Points on a hilly landscape, in no order, each with its height.
From any point a ball takes the steepest step (drop divided by distance) to one of its 2 nearest points. It stops when none of these is lower. Distance is the straight distance between rows; heights are no part of it.
dus: [  1  15  -7   3  -3 -22   2  -8  -5  -1 -27  -2  -2  14  -3   1   5 -11
 -17   4  -8  11  -5 -26  -5   7 -12   1   0 -14]  h=129
febi: [ -1   5  19  15   5  17  -7  -1   7  -7  31  10  -8   4 -10   1   5 -15
   3   1   0 -17   8  10   4  -3  12 -17  13   7]  h=905
piv: [ 17  -3  17 -19   7  15 -15 -14  21   9  21  11  -1   2 -15  -9  10  -3
  13  -5  -3 -23  34   4  -2   0   0  -9 -27  20]  h=891
lafu: [-28  10 -16 -11  12 -20  -3 -11   7 -15   7 -13   0  26   9 -13 -12  20
 -12  -4  11   2  19   7  13  21  12  -8   2   4]  h=191
Dube: [ -7  -8   3  -4   2  -5   4  19 -15 -11   1  -5 -15 -20   2  19  16 -17
  28 -25  -5   7 -19  -4 -22  -1  20  -1  -6  14]  h=648
mitik: [  7  15  -8   2   5  -6  -2   2 -17   1  -3   5  15 -10  10  11  -2 -14
  26 -24   5 -10  -1  -2 -12  10 -11  -6 -16  14]  h=392
lokom: [ 21 -14  -4  -1  21  13   5   1  20   0  18  -9 -24  10  -7  13 -16  -2
  24 -13   9  -9  16   0  -2   9 -16  22 -24 -13]  h=293
fuz: [  0  -1   4  30 -14  -8 -23   7 -14  14 -13   6  -6  18  18  35   8  17
  16  -2 -10 -12   3  -4  -8  -5   7 -26 -11  -1]  h=79
zuves: [ -3  18  18   3 -12  -7   2   2  19   0 -24   5  27 -13   6 -19   8  -4
  -3   3  -1   4 -13   7   8  11   7  -6   1   5]  h=409
Depel: [-17   1   6  33  -8  -8  -4  -4  -6  25  11   4  16  19  11  14  -7  15
  12  11 -11  -7   5   3  15   3  20 -15   1   1]  h=75
nopo: [  9 -10  10 -16 -17  21   0   7   7  12  27   3  -2 -18 -18 -11   9  -5
 -13  11  -4  -9   7   5  25 -15  14  -6   5  13]  h=236
zal: [ 25 -12   4  -8   0   6 -14 -11  12  -1   7  24 -15  -8 -16  -8  -5   5
  10   3   9 -24  24   1  -8   6 -10  -9 -25  -1]  h=885
Mabim: [-18 -17   1 -11  -5  -2  11   8 -16  13 -34   5 -10 -26  -2 -10   7 -11
  16  -8  -6  -1   9   5 -11  20  17  -7  -5   0]  h=413
Rufu: [  2  11  18 -16 -19   1   3  16  10  16 -10   3  14 -24 -12  -2   3   1
 -31  21  -6   9 -15  -5  17  10  18   9  -2   0]  h=745
git: [-42 -10   0  17  -2  -4 -12  -1  -7  27   9  -1  -2  28   7  25  -6  23
   2  19  -9   2  15   3  10   1  23 -15   5  -9]  h=105
zene: [ 18   2   4 -27 -13 -18 -28  16  24 -13   0   3  -5 -21  -2   2  15   7
 -20   8   4 -16 -14 -17   8  -5  -8 -17  -7   8]  h=724
robar: [-18 -18   0 -18   5  13 -22  -8   4  10  20  -7 -16  21  -3   8  -3  25
  -9  -4  -3 -11  27   3  -1   2   8  -4 -20   0]  h=207
vekom: [ 15  -6  14   9  -4  24  -2  -4   9   6 -13  11   9  -6 -14   8  -8   7
  -2  16   1   2  -6  -4   1  11 -11  23 -23 -28]  h=468
Numin: [ 26   4  12  11   8  21 -21  -1 -10 -12  -6   9   4 -12   7   3  -7 -16
  -8   8  -8  -6 -13  -2 -22  -3 -13  -8  -3  -3]  h=530
vevug: [-34  -3  13  -7  14   9  -8 -25   4 -28   8   5   7  10   0 -31  -6   4
   1  20  17   1  31  20  -2  10   4   9   4  -9]  h=74
doti: [ -6 -10  -5 -18  25   2 -12   2   5  -7  10 -18 -18  17 -10  19  -5   7
 -10  -8  -3  -9  17  -5 -11  11   1   7 -14  11]  h=238
zafat: [ 25   7   7  10  13  12   6  -8  14 -13  20   1 -20  14 -14  18  -5 -14
  27  -7  19 -11   5   4  14  10 -16  13 -14 -24]  h=317
kazak: [-30   0 -21  -2  18   2   4 -14   1  -6  17  -5  -6  31  20   0 -15  30
  -1 -17  11  -8  18  16  10  22   2  -3  -6   1]  h=165
paz: [ -4   6  14  -3  36   9 -22   9  16 -32  10 -13  -3  20 -19   8   1 -12
  -5  -3  10   1  -7  -2  -7   0 -11  11   4   7]  h=862
lifez: [-28  -8  14   4   4  17  -5 -11   2  -8  -8   7  10  -7 -12 -33 -11   0
 -13  15   2   3  19  11  -8   8  11   9   1  -6]  h=99
mili: [ 23 -10 -11   2  -1   6  24   0   1  -5  26   1  12  15  -2 -20  -2  17
  12   0  15   0  -2  12   9 -16 -17  12  11   8]  h=385
Suk: [ -5  10  -6  18 -13 -25  11 -10   0  14 -20  11  -6  -6  12  -3 -15   1
  10   6  10   0  22   4   2  20  -6  -7 -10 -22]  h=744
Kib: [  0 -11   3 -10  10  12   6  11 -12   6  11  -6  11 -30  -1  -7   9 -11
   4  -6  -6 -10  -2   7 -14   2  24  -2   0  28]  h=456
Gizud: [  0  -4  18   3  14  16 -11   8   3  -8   9   4   7 -25  -2 -14   4 -27
  11 -16  -9  -6 -14   7  -3  -1   9 -10   3  15]  h=473
Fuzig: [-25 -12  -2  -4  23  13  -7  -2  18 -20   9  -3   7  15  -9 -25  -3  10
   7  -3  15  -1  13  18   2  13   6   8  -7 -11]  h=100
vib: [-23  -8  -8   2 -11 -20  -1  10   0  15 -42  -7 -10 -11   5 -14  11  14
  12 -11   0   1   9  -2  -7  18  26 -14 -18  -5]  h=400
lemer: [ -3  15 -12  10   4 -23  11 -25  -5  -1 -17  -7 -11  25  17 -19  11   2
  -8  -5   8   2  15  -8   1  -7  -8  -4  11   9]  h=229
Neved: [  1  -4 -10   8   8  16   0  -3 -21  21  -7  -6  -3 -14  20  23 -10  -9
 -11  -9 -21  13  -4  -9 -17  -8  -4  -8  15  12]  h=688
vifuv: [-12  -1 -19  23   4 -12  -3  -9 -19  15  -8   9  10  -5  22   0 -12   6
 -13   5  -1   5   5  -3 -14  -8   7 -18  17   8]  h=714
latek: [ 12 -11  11   6   2  -9 -19   8 -27  13 -19  13   4 -20   4  24  -8  -5
   4  15  -6  -4   3  -6 -18   6  13   2 -15   7]  h=197
luvos: [ 21  -2 -25 -12  -6 -12   8   8   8  -8  13  -3   9   7 -15 -15  -2  14
  -4   2  16  -5  -9  -8   5 -10 -15   6   8   3]  h=363
sazi: [-11   7  -8  11   3  -2  22 -14  15  -6   5  -9 -29  14   1  10 -18   1
  21   0   4   2  22   8  13  14 -12  19 -10 -33]  h=780
sopaf: [ 15   7  22   7  19  24 -24  -4   5 -17  11   8   2   0   9   1  -2 -25
  -6 -12 -10   2 -23   5 -19 -18 -12  -3  11   2]  h=547
zisik: [-18 -13   4   3   6   8   0   7  -1   7 -20 -13 -16 -17   4 -12   8 -11
   3  -2 -10   5   8   9  -2   3  24  -8   0   9]  h=425
ren: [ 26  -7   5   8 -14  -7 -25   8  -6  -3   8  21  -2  -7   8  31 -10  -2
  14  12   6 -15  -6  -4  -2  14  -3  -2 -31   0]  h=150
vari: [-25  13  -7  -2  -2 -12  15   5   8  11 -34  -8  11   6   2  -6  11   7
  12 -15  -5  -1  -1   7   5  15  18  -3  -9  10]  h=386
fada: [ -2 -16  -2  -6 -37 -19   8  -1 -17  25  -2  11 -23 -14   6  10  17  14
  -9  15  -5   6   5 -13  26 -14  22 -21   3  -3]  h=235
zuzo: [ 11  -5 -19 -12  -6   4  12  15  -2  -8 -16 -27 -30 -12   2 -13  17 -20
  -8 -24  -6   7  -8  -9 -11 -11 -20  -7  25  -7]  h=703
bugeg: [  1  17 -15   4  12 -17  11 -19 -14   3 -17  -3   4   9  21  -9  16  -8
  -9 -12  -1  10   7 -10 -31 -13 -10 -10  13  10]  h=254
borab: [ 14  13  12 -24 -13 -24  -3   6  14  15  -4  -8   7 -29  -8   4   4 -15
 -29  10  -7  -4 -23  -9  10  -8  21   0   2   3]  h=738
Simuz: [-20 -14   3   4  19  15  -3   5  -2  -9 -11  -8  17  -1  -1 -24  -4   5
 -13  12  -7  12   6   6 -24   3   1  -5   6  13]  h=128
Ref: [ 19   4  25  15   6  12  -2   1  15  -9  -6   4  -8   7  -7  15 -10 -12
  20  -5   4  -7   1  13   4  15  -9  13 -17  -5]  h=339
mose: [ 12  10  -6  -6   7  -7  10 -11  -8   2  18  11  37 -21   5 -11  -5  -6
  -5  -8   4   1 -15  10  -4  -5  -2   1   2  19]  h=483
kon: [ 20   2  15 -12   2  -2   1  -5   6 -16  16   9   0  -6 -12 -35   4  -8
 -10  11   4  -9   9  -5  -6 -23  -4 -16  13  14]  h=271
luzu: [ -5   5  -1  -7 -19  10   2  -9   9  13  17  12  -6  -2 -14 -23  -8   2
 -11   6   3  -4  11  13  29  -8  13  -4  14  -2]  h=216
lumi: [  4   2  -4  -3 -15  -2  -1  25   5   5  10  -2  -3   0  -3  11  19   1
   2  -6  -8 -10 -25  -1  33  -6  14 -12   8   7]  h=348
beb: [ 12  -3 -18  -6  12   2   9  -2 -15   5 -17   0   3 -10   8   9   3  -8
   7 -14  -3   4   2  -3 -22  17 -17  14 -27  12]  h=420
rinoz: [-16  -7  -6  -8 -22 -25   8   3  -5  29 -12  -1 -10   2  -5   3  10  23
  -2   5   0   5  -3 -14  17  -2  32 -10   4  -1]  h=251
Sovad: [-27  21  -8 -19  13 -15   6   0  10 -15   0 -19  20  17 -22   2  -4 -10
 -15  -5   0  20   0  -2   0  19 -10  17   2  -3]  h=67
Kopa: [-22  11  -7  16  13   0  17 -18  11   4  14  -3   7  15  13   1 -23  -1
   3   6   1   7  22  15   9  11   7  12  -1  -6]  h=166
tig: [  2   8   4  11  -5   7 -21  13  -7  -8  24  21   7 -18  15   6   5 -18
   8   0   5 -12 -24   2  12 -14  11 -27  18   7]  h=682
zof: [-20   1  -6 -29  15  -1   4 -14   7 -22  14 -19 -21  23 -11 -19  -7   7
 -21  -2  -3   0  19  10   7   2  -3  20  11  -1]  h=824
rafim: [-24 -16  -3   2 -15 -15   0  15 -10  22  -2   0   2   8 -21   8  -3  31
  12  11  -2  12  -7 -11  10   3  33   2  -6  -8]  h=267
bozig: [ 16   5  -5  17  15  -1  17  -5  -3  -1  36   5  17  10  12  14 -17  -6
   4   3  10   6  -8   4   4  -6 -11   9  21   3]  h=412
Pota: [ 16 -12  14  13  15   9 -24   5  -9 -17 -13  14  12  -6  -1   0  -2   6
   5   6   8  -2  -1  -3 -29   8 -14  -6 -22  -5]  h=514
Zumo: [ 21  -8  21  14  -4   7  -9 -15  -7 -19 -17  19   8 -11   9 -10 -10  11
   9  19  22   2   2   7 -16   7 -20  -2 -21 -13]  h=499
talo: [  7 -36 -19 -14  11   6  -4  17 -19   1  -5 -17 -23 -42   6  -1   1 -10
  -1  -9  -7  -1  -3 -12 -31  -4   2  -6   7  17]  h=683
Sed: [ -2  19  13 -11  12 -24  -3 -18 -13 -19 -17  -5   1  16   5  -6   7 -10
   9   7  -6  -4   0 -16 -18 -22 -30   4   2  -8]  h=326
bopo: [-11   9  -3   1  -7   5  25 -25   3  23  15  11  -4   7  -1  -7 -12  -5
  -2   6   2  -2  23  16  23   2   7  11   4 -13]  h=194
kipor: [ -9   9 -15 -10   3 -22  -7 -16   4  -4 -11 -19 -15  30  -2 -19   2  15
  -5  -4   6   0  23   2  -1   2   3 -13   6   3]  h=209
Vimab: [ -7 -17  -5  -3  19  10 -21  13   4 -29  -1 -18 -30  20  -9   2   6   5
 -12  -1   1  12   4  -6 -13  -9 -12   3  21  -1]  h=842
ras: [  6 -11   7   2 -29  -3   1  -3 -12  29  12   7 -22   4   0  27   8  26
   5   8 -13   0  -1  -8  21 -17  10 -11   0 -10]  h=211
Vamo: [ 16 -17 -20 -19 -24   2   4  13   4  12  -8   3 -18 -12 -11   2  -3  18
 -12   2  12  -6   7  -5  16   5  -1  13 -23 -15]  h=303
zuzu: [ 28   9  -9 -17   0  13  31   1  -5   2  18   2  10  -9   8  -4   9 -18
 -21  -1   0  -6 -16  11   7 -11 -16  20  19  17]  h=259
patep: [ 18   8 -13  -9  -2  -8  29  -8  -5 -13  22   9  29  10  13 -11   5   2
   8   4  25  -5  -6   6  16  -6 -20  13   0  11]  h=408
pizu: [ 17 -13 -16  10  11  16  -9  10  -7 -10  -3   1  -4   6  14  16  -2  -5
   7  -9  -3   7 -15  -5 -22 -17 -14  -1   2   9]  h=612
komi: [  0  20  -4  -7   9   9  17   5  -5  -3   3   3  24  -3   2   4   3 -34
  19 -25   1   7 -10   2 -11  17 -14  11  -4   5]  h=364
vur: [ -9  -7  -8  20 -18 -23   3  -8 -26  31  -7  13   8  -9  27  18 -21  21
  -2  11   8   3  -3 -11   0   0   7 -17   7  -5]  h=726
Sisef: [ -9  23  24  14  -4 -19   3 -12   2  -4 -24   2  35   4  21 -14  14  -3
  -5  -5   2   4 -14   6  -9 -10  -4  -5   7  13]  h=391
tegef: [ 19  -2   7   7  -6  -2 -12  12   7  -4  12   5  -2  -6  12   2   7  -7
  -5 -11  -7 -12 -19  -2  -4 -14   2 -22  12  21]  h=692
filet: [ 10  11   4   8  -9 -16   4   1   6  -7 -11   2   8   4 -18   7 -13   2
 -11  23   2  15 -13 -11  10  13  -4  13   1 -31]  h=766
bolo: [ -6  -6  12  25  -2  10 -21   8  -2 -10 -17   6  19  -3   9   6   2   2
   7   3   4 -12   8   7 -14   9   4 -17 -16   3]  h=529
Lum: [  1  -3   4  -2   3   5 -10 -15  16 -21   2  12 -16  11 -23  -3  -5  -1
   6   5   7  -8  25  -4 -10  11  -8  -2 -18  -6]  h=879
Vubi: [  0 -16 -10  -2   6  -5  -2  13 -18  13 -16 -11 -24 -25  14  17  -4 -18
   2 -23 -12   4 -12 -14 -23 -14  -2  -7  19  10]  h=673
Kazi: [-16  -5   4  -6  30  19 -21   8  -1 -29  13 -22 -16  15  -4  16   2 -12
 -15 -14  -3  11  -4  -4 -10  10  -8  15  13  -5]  h=852
kiba: [  1  -3  -4  11 -13   0  -1 -10  25   2  -1   2 -17  23  -4   0 -12  14
  16   5   2   3  21  -5   3   7 -12  11 -28 -28]  h=770
les: [ 15  19   9 -16  -7   1   6   0  12  -8 -13  12  13 -25  -5  -9   7 -12
  -7   5   1   4 -12   6  -6  19  -6   7  -8  -3]  h=426
Nepag: [-16  -5   1 -13  25  13   3  11  10 -10   0 -21  10   0 -16  -7  -4  -9
 -13  -1  -9  12  -6   2 -18  -1   0   7  18  -2]  h=160
fipi: [ 13  11   3  12  -3   7   6   2   6  -4   7  -9  -9  31   0   1   6  -4
  11   1   0   6 -10  -1  16 -17 -10   6  25   0]  h=737
gan: [  3  -3  21  -3  22  12 -14 -10  20 -26  16  -4  -8  18 -24  -1  10   2
  -1  11   7   1  12  -3   1  -4 -13  14  -4  -7]  h=871
Lanot: [ 11   3  -5 -13  -2  15  19  10   1   6   3  -1  24 -22   5  -4   3 -15
 -26  -3 -10  10 -25   7  10  -3   3  17  10  13]  h=296
Kigor: [ -7  -2  11   5   8   7  -4  18  -7  -2 -19   2  23 -12  11   9   6   1
  15  -6  -6  -7 -17   9  -6  11  14  -3 -15  17]  h=545
Zas: [ 18  -7  11  -3  13  26 -14  -4  13  -3  22   7  -6   3 -13  -3  11  -7
   1  -7 -13 -18  12   8  -8  -3  -3 -14  -4  16]  h=898
Did: [  0  -9  13   9  11  11 -13 -15  -3  15   6   9  14   5  -2  -5  -3  13
 -13  20 -12  -8  15   3 -13  -3   5 -17  -2   3]  h=799
duzi: [  8   9   1   3 -13  -1   3   1   2  -1  -2  11  22 -21 -10  -1 -10  -4
 -32  28   5  13 -17  -5  11  11   4  12  -3 -12]  h=756
vupe: [  4 -17 -11  -1 -10  23  15   6 -11  25 -12  -1 -16  -7  -1   4 -15   9
  -1   7  -5  10   3  -5  15   2  -3  11   2 -11]  h=245
rus: [ 18  12 -10  14  -3 -15  25 -16  -2   1  28   9  23   5  23   1 -18   6
   6  14  15  -4  -5   7  10   0 -10  11  -1   4]  h=431
sove: [  9  22  20   6   9  12  -9  -7   4 -11 -22   3   7  -1  23   1  13 -26
   5 -11 -13   9 -23   8 -17 -12 -12   1  10   6]  h=565
Zovup: [-15  15  -8   8   4  -8   6   9   7 -16 -16 -10  14  18   1  -3   9  -1
  14 -27  -1   0  -1   7   0  10   1  -4   1   5]  h=369
mogot: [-26 -11   5 -13 -13   9 -13 -10   3  27  13  -2 -14   8 -15  12   0  24
   2   6 -11  -2  20  -8  -3  -3  18   9 -17 -11]  h=181
ponab: [  2 -16  -4   6  21  14  -3  26 -12  -6  -2 -16  -5  -7  11  16  10  -5
  19 -28  -8   4 -21  -2 -14 -12   4   6   0  11]  h=631
bomep: [ -6   1 -15  -4  -8   1   4 -16  13   5 -26  -4  -7  19  -2 -11  -8   9
  14 -13  10  -7  16   1   5  13  -8  12 -24 -17]  h=762
zapu: [  8   3  21  16  -9  19  -9 -10   4  -9  14  19  -2  -1  -1 -22  -1  -9
   8  17   0 -14  12  11   5  -1   0 -14   1 -10]  h=911
bakib: [  1  21  -7  11   2   1  24 -15 -23   5 -12   9  24   5  31 -14  18  -2
  -2  -4  -1   3  -2  -1 -15  -9 -12  11  12  -1]  h=290
Geg: [  4  -1   4 -11 -20   9  -2  24  14   9   0  -7  -9   0  -8  -8  29  16
  13 -12   1 -13  -8  15  25  -2  18  -4 -10   9]  h=329
namig: [ 14  -9   3 -17  11   5   3  13   9 -10   2 -27   6 -11 -18 -10  12  -8
 -20   3  -3   1 -20   2  -5 -18  -8  13  17   7]  h=193
gen: [ 13   3 -12  -5 -12   2   4  13   5  -3 -13 -10 -19  -9  11  -3  17  -7
  -4 -10  -3   4 -11 -12   6  -7 -13   2   8  -3]  h=712
Nima: [ 31  18  15  -2 -12  -1  -7   8  31  -7   8   1  13  -1   7   0  28   0
  -5  -5 -10  -9 -27  -1  10 -17  -5 -14   3  23]  h=705
Zezag: [-24 -10  -8  10  14   9   0   3  15  -7  21  -7 -29  17  -8  28 -21   6
  11  -7  13   3  16   8  14  17   0  20   2 -32]  h=791
zitu: [-24  20  -4  13   4 -20  26 -20  -2  12 -10  -1  18  19   4   5 -17  -7
   3   2  -2   4  16  10   1  19  -1  17  -9 -16]  h=136
dobul: [-19   8 -28  15 -17 -15  15  -3  -3   4 -22  -3  -5  17   2  -2  -9  10
  26  -9  16  -1  20   6  12  23 -10   0 -10 -19]  h=752
vafaz: [-17  -4 -10   1  -5  -2   2  -7 -14  18 -18 -13 -20  -7  -2   3 -11   7
 -13  -5 -15  17   2  -9  -1   0   4 -17  24  -4]  h=189
pur: [ 16   8  10  12   7  19 -27  16  -1  -8 -29  -3 -14   4  17  -4  11 -11
  -3 -10 -18   3 -23  -2 -27 -16 -11  -9  11   4]  h=581
Leze: [  5   6  -9   0 -13 -11  -4  12  -5  11  23  -4  -3  -3 -11  16  -9   2
  -6  -6   3  -1 -21  -2  33 -15   4   2  24  14]  h=368
liv: [  3 -10   9   2 -18  -3 -22  13 -13   2   0  22   0 -23   0  25   2   6
  -6  26  -2  -6 -11 -14  -4   0   7  -5 -19  -8]  h=167
Vaf: [ 19  10  -9   9 -17   3   3  -1  -1   5  -2  -1 -11  10   4  14  -4 -11
  -2  -7   3   4 -22  -6   9  -6 -14  -1   7  -3]  h=725
Nefer: [  9  16   4   6  -6 -16  14 -20  -7  -3  19  25  30 -16   3 -19 -16 -12
  -8  13   7  -9  -3   8   6   0   7 -10   5  16]  h=465
koru: [ 20 -12  -1  12  13  19 -11   4  -5 -17 -28  -6 -11   4  19  -1  17   0
   9  -6 -12   8 -12   1 -24  -6 -20   5  -9   0]  h=595
lib: [ -4  21   5  17   6   4  23 -22  -6  -6 -13  -1   5   9  23   2   9 -17
   0  -5  -4   5   6  12 -12   0 -12   7   0   1]  h=323
Zore: [-16 -14 -19  -8  18   2   7  -2   2 -22   3 -30 -18  24  -8  -6   0  15
 -18  -3   8  15   9   4   2 -11 -12   7  24   3]  h=834
toku: [-21  15 -14  -6   5 -26   4   6   0   3 -12 -12   3  15 -18  15  -1 -12
  -9 -12 -11  11  -2 -15  -6  10   1   0   0  -7]  h=101
nar: [  0 -12   2   3  -6  23  15   6  -8  22 -15 -14 -23 -11   3   4  -2   1
 -21   1 -24  13  -8  -8  12  -6   4   1  26  -2]  h=213
gidod: [ 27  -6   6  -9  -5  -5 -18  24  30 -20  15  -8   8  -4  -9  -3  22  -1
  -6   4   3 -11 -17  -8   7 -16 -14 -14  -6  10]  h=715
Fosa: [ 11  24   5   3  -3 -24  -7  -9  -9 -23  -5  14  -9  11   0 -20   6  -8
  28   0   7  -4  -2 -10  -5 -21 -25  -5  10  -8]  h=305
bov: [-10  10  11  28 -21   3 -11   4  -1  10  -6   9   3  16   8   5  10  13
  27  -3  -1 -12   6   3   6   0  17 -33  -7   7]  h=42
Lepu: [ -7  18   0   2  17 -21   2   0   2  -1  18   9  48  -9   5   7 -12 -11
  12 -13  10  -5 -22   2   0   6   5   2  -1  15]  h=504
vod: [-12 -15   9 -14 -13   2  14  22   0   4 -10 -12  -1 -27  -2  -5  13  -5
   4  -1  -7  -3 -11   8   2   3  35   1   0  11]  h=439
Sonus: [-11  11 -14   9  -3 -10  11 -12 -16  24 -23  -5 -16   2   5  17  -5 -10
 -24  -3 -17  18   8 -20  -7   0 -14   7  11 -11]  h=161
dap: [ 12 -24 -11 -10  27   8  -2  -4   0  -8  22  -5 -13  12 -14  13 -23   1
   0  -5   3  -8  17  -7 -16   0 -15  14 -18   3]  h=266
Sevu: [  7  16  -6  -2   6  19  26  14   5   2   4  -6  18 -13  -7  -2   1 -29
   2 -22  -5   6 -13  14  17   7  -5  23   6  11]  h=331
Podu: [-13 -13  -4  13  -7 -11  -3   7  -6   2  -1  -1   4  -8 -17  -1 -22   7
  -7  21  11  15  -6  -9  10  14   3   8   2 -25]  h=775
sol: [-12 -21  -2  -7 -23  14  -6  24   6   7   8  -2   2  -2  -6 -10  40  31
  29  -6 -13  -3   2  10   7  -1  24   0 -10  -1]  h=307
vibud: [ -2 -16  -3 -10  -5  10  -8  21 -19  -5   1   0 -24 -32  10  19  14 -13
  11 -21  -4  10 -25  -6 -10 -12  11 -13  21   7]  h=661
diset: [  8  -8  -6  20  -7  -2   3   7  -4   2  39  -1   5   1   5  19 -20   3
   4   3   5   0 -14  -2  19  -9  -1  -8  21   3]  h=388
kas: [-17   6   3 -13  12  14   1 -15  10   3  35 -16 -18  25 -17  -1 -23   8
 -20   6   3  -3  22  16  14   2   5  23   8  -8]  h=814
Favus: [ -2  -5 -10  20 -15 -17  -6   0 -23   6 -15  11  -4  -8   7  14 -17  10
   5  18  10  -1   9  -7  -1  12   0 -17  -8 -12]  h=735
laf: [  1  -7  21  11  -4   9   2   0   0  -9 -19  19  15  -6  -2 -16  -9  -1
   3  17  14   6   4   5   0  20  -8   8 -19 -22]  h=486
rifo: [ 18   3  14 -21 -11   7  -3   0  17  -7  11  16  -1 -27 -16 -22   7 -10
 -20   5   2 -11  10  11  13  -6   5 -12   7  11]  h=255
Rapo: [ -4  -4  -3  11   0 -10   2   6   2   2   8   1   6  13 -28  -3 -18   8
  -4  11   6   0   2  -2   5   1   8  -4  16  -5]  h=783
det: [-11  29  31   2   8 -22   5 -27  -9   3 -26  -4  25  -2  18 -24  18 -16
  -8   9 -11   7   3   5  -9 -23  -5   2  18  11]  h=371
Dezo: [  4  -1   1   8  -7  -1 -12  -3   5   4  -5  -4  -2   7 -16 -13   0  13
  -9   7  -6  -5   3 -13  -4  -2   6 -14   0  -3]  h=790
Nuf: [-16 -20  -8   3 -25   5  -6  16   4  18  10   2   9   4 -16   0  14  36
  19   7   2   6  -5   3  13  -9  27   0 -21  -9]  h=285
vivu: [  2  24  15   8 -18 -30  -2 -23  -5   1   1  23  20  -8   5 -15 -13 -10
 -10  22  11  -3   2   1   2   5   5 -18  11  -7]  h=453
soka: [ 12 -16 -24 -19 -15   7  19   9 -14   5 -11   8 -17 -21  -2   8  -1  -7
   5  -5   7   7  -2  -7  16   2 -10   8 -11  -6]  h=277
feto: [-22  -8 -13 -15  23  12   0  -8  13 -10  30 -12  12  30   6  -7  -6  20
  -3 -10  12  -8  21  17  -3   8   8   8 -10   8]  h=132
felad: [-24  15   2  -2   4 -16  13  -6  12   2 -13 -10  28  24 -23   0 -13   0
   2   7   5  13   2  -3   9  22   2  19  -5 -17]  h=103
tiziv: [-16  21  -4  10  16  -2   8 -13  -4 -24 -12   0  11  24  15 -18   8  -6
  21  -9   6   3   9  14  -8   5  -6   1  -2  10]  h=349
Zan: [-34 -28   1   6  -7   8  -9  -7  -9  22  22  -7 -21  18  10  38  -2  40
   8   3 -11   6  20   3  10  -4  11  -4 -10 -11]  h=142
Mekiv: [  9   1   8 -31 -20 -31 -20  23  18  -2  -2  -3   4 -31   1  10  13  -9
  -7   7   0  -3 -32 -16   5  -1  12 -12  -5   6]  h=730
Tevom: [-12 -22   1  -2  -8   7   7  -5  -8  21  15  -8 -25  23  -6  28  12  22
  12  -7 -12   5  13   3  12 -17  14  -5  -1   2]  h=178
Geza: [ 10 -16   3  28 -10   1 -26   9  -6   0  11  13 -13   6   3  37   2   8
  19   9  -4 -18   1  -7   3  -6  -7 -16 -16 -13]  h=117
nal: [ -6  -4   9  -1 -33   8  -9  -6   0  37   8   4  -3  -1 -12   7 -10  26
   8  14 -12   3  11 -18   6  -4  25  22 -19 -26]  h=204
lan: [-21  11   4   0  21   7   9 -18   8 -12  30 -19 -23  23   3  19 -12   3
  -1  -2  12   6  13  19  14  13  -3  33   8 -20]  h=802
Rit: [ 12   2  10 -11   6 -17  -6  -7  -6 -32   2   7  -3   9  -7 -29   5   4
   9  13   8  -8   4 -15  -6 -25 -15  -6   5  10]  h=288
noteg: [ -5  22  25 -16  21 -16   2 -28  -1  -6 -24  -3   5   7   2 -13   9 -10
 -10  19 -10   0   2  -7 -10 -15  -7   3   5   6]  h=350
das: [  3  20  14  -1  -3 -19   0 -17  -3 -17 -10  25  15 -12  -3 -23   3 -12
  -5   9   9  11   0  -1  -9   6  -8  -2   1  -5]  h=441
mola: [ 23  -7 -11 -23  -3   9  25  16   5  -2  13 -14   4 -19  -3 -24  10  -6
 -33  -5   0  -8 -15  -1   1 -23 -13  10  20  14]  h=224
Luzo: [ 10 -26 -26 -24   0   5   8  29  -9  -5  -6 -12 -33 -35   9  -3  16 -12
  -5 -25   4   5  -5  -4  -8  -9 -13  -8  15   8]  h=694
mupa: [ 15  -6  -1  -6   5   6   9  -2  -4   2 -16  -2   3  -4 -13   0  -3  -1
  -7  -1   2   6  -2 -10 -15  16 -16  20 -19  -9]  h=444
Fana: [ -6   6  -2  12  17   1   4  17  -4   8   1  -7  33   4   9   6  -5  -1
   9  -8  -4   6 -21   8  -1   6  -1   3   1  12]  h=526
ripi: [ 27  -1 -25 -26  -6  -8  22  -2  -1   9  10   0  11  -7  -6 -13 -10   5
 -21   4   7  -2   3  -1   8   4 -14  18  -6   8]  h=340
vulev: [ -7   3   7  10 -10   5 -11  15  -8  -3  -4  11 -11 -23   2   8   6 -22
   8 -12  -6   4 -18  -8   3  -9  18 -21  25   4]  h=671
roloz: [ 11   3 -12   9   8 -15 -10  -5 -30  18  -3  11   4 -18  22  12 -10  -4
  -5  -6 -12   5  -9 -14 -21 -14   8 -15  11   5]  h=704
sovi: [ 24  -2 -23 -34 -15  -4  13  -7  18  13  -8   9  -9 -15  -9 -19  -5   1
 -13   4   8  -7  10  -3  16   4  -2  11 -11  -7]  h=321

Where does a ball stop that starts at each point below?
Nefer -> Sovad
diset -> bov
patep -> Sovad
Rit -> Sovad
laf -> vevug
tiziv -> vevug
Dube -> vevug

Write out the way that a ball takes from each point below.
bozig -> diset > Leze > lumi > Geg > sol > Nuf > rafim > rinoz > fada > ras > Tevom > Zan > git > Depel > bov
Kib -> vod > zisik > Mabim > vib > vari > Zovup > tiziv > lib > bakib > bugeg > lemer > kipor > lafu > kazak > feto > Fuzig > vevug
rus -> patep > mili > luvos > ripi > sovi > Vamo > soka > vupe > nar > vafaz > Sonus > dus > toku > Sovad
Fana -> Lepu > mose > Nefer > vivu > das > les > zuves > Sisef > det > noteg > Sed > Fosa > Rit > kon > rifo > nopo > luzu > bopo > Kopa > zitu > felad > Sovad
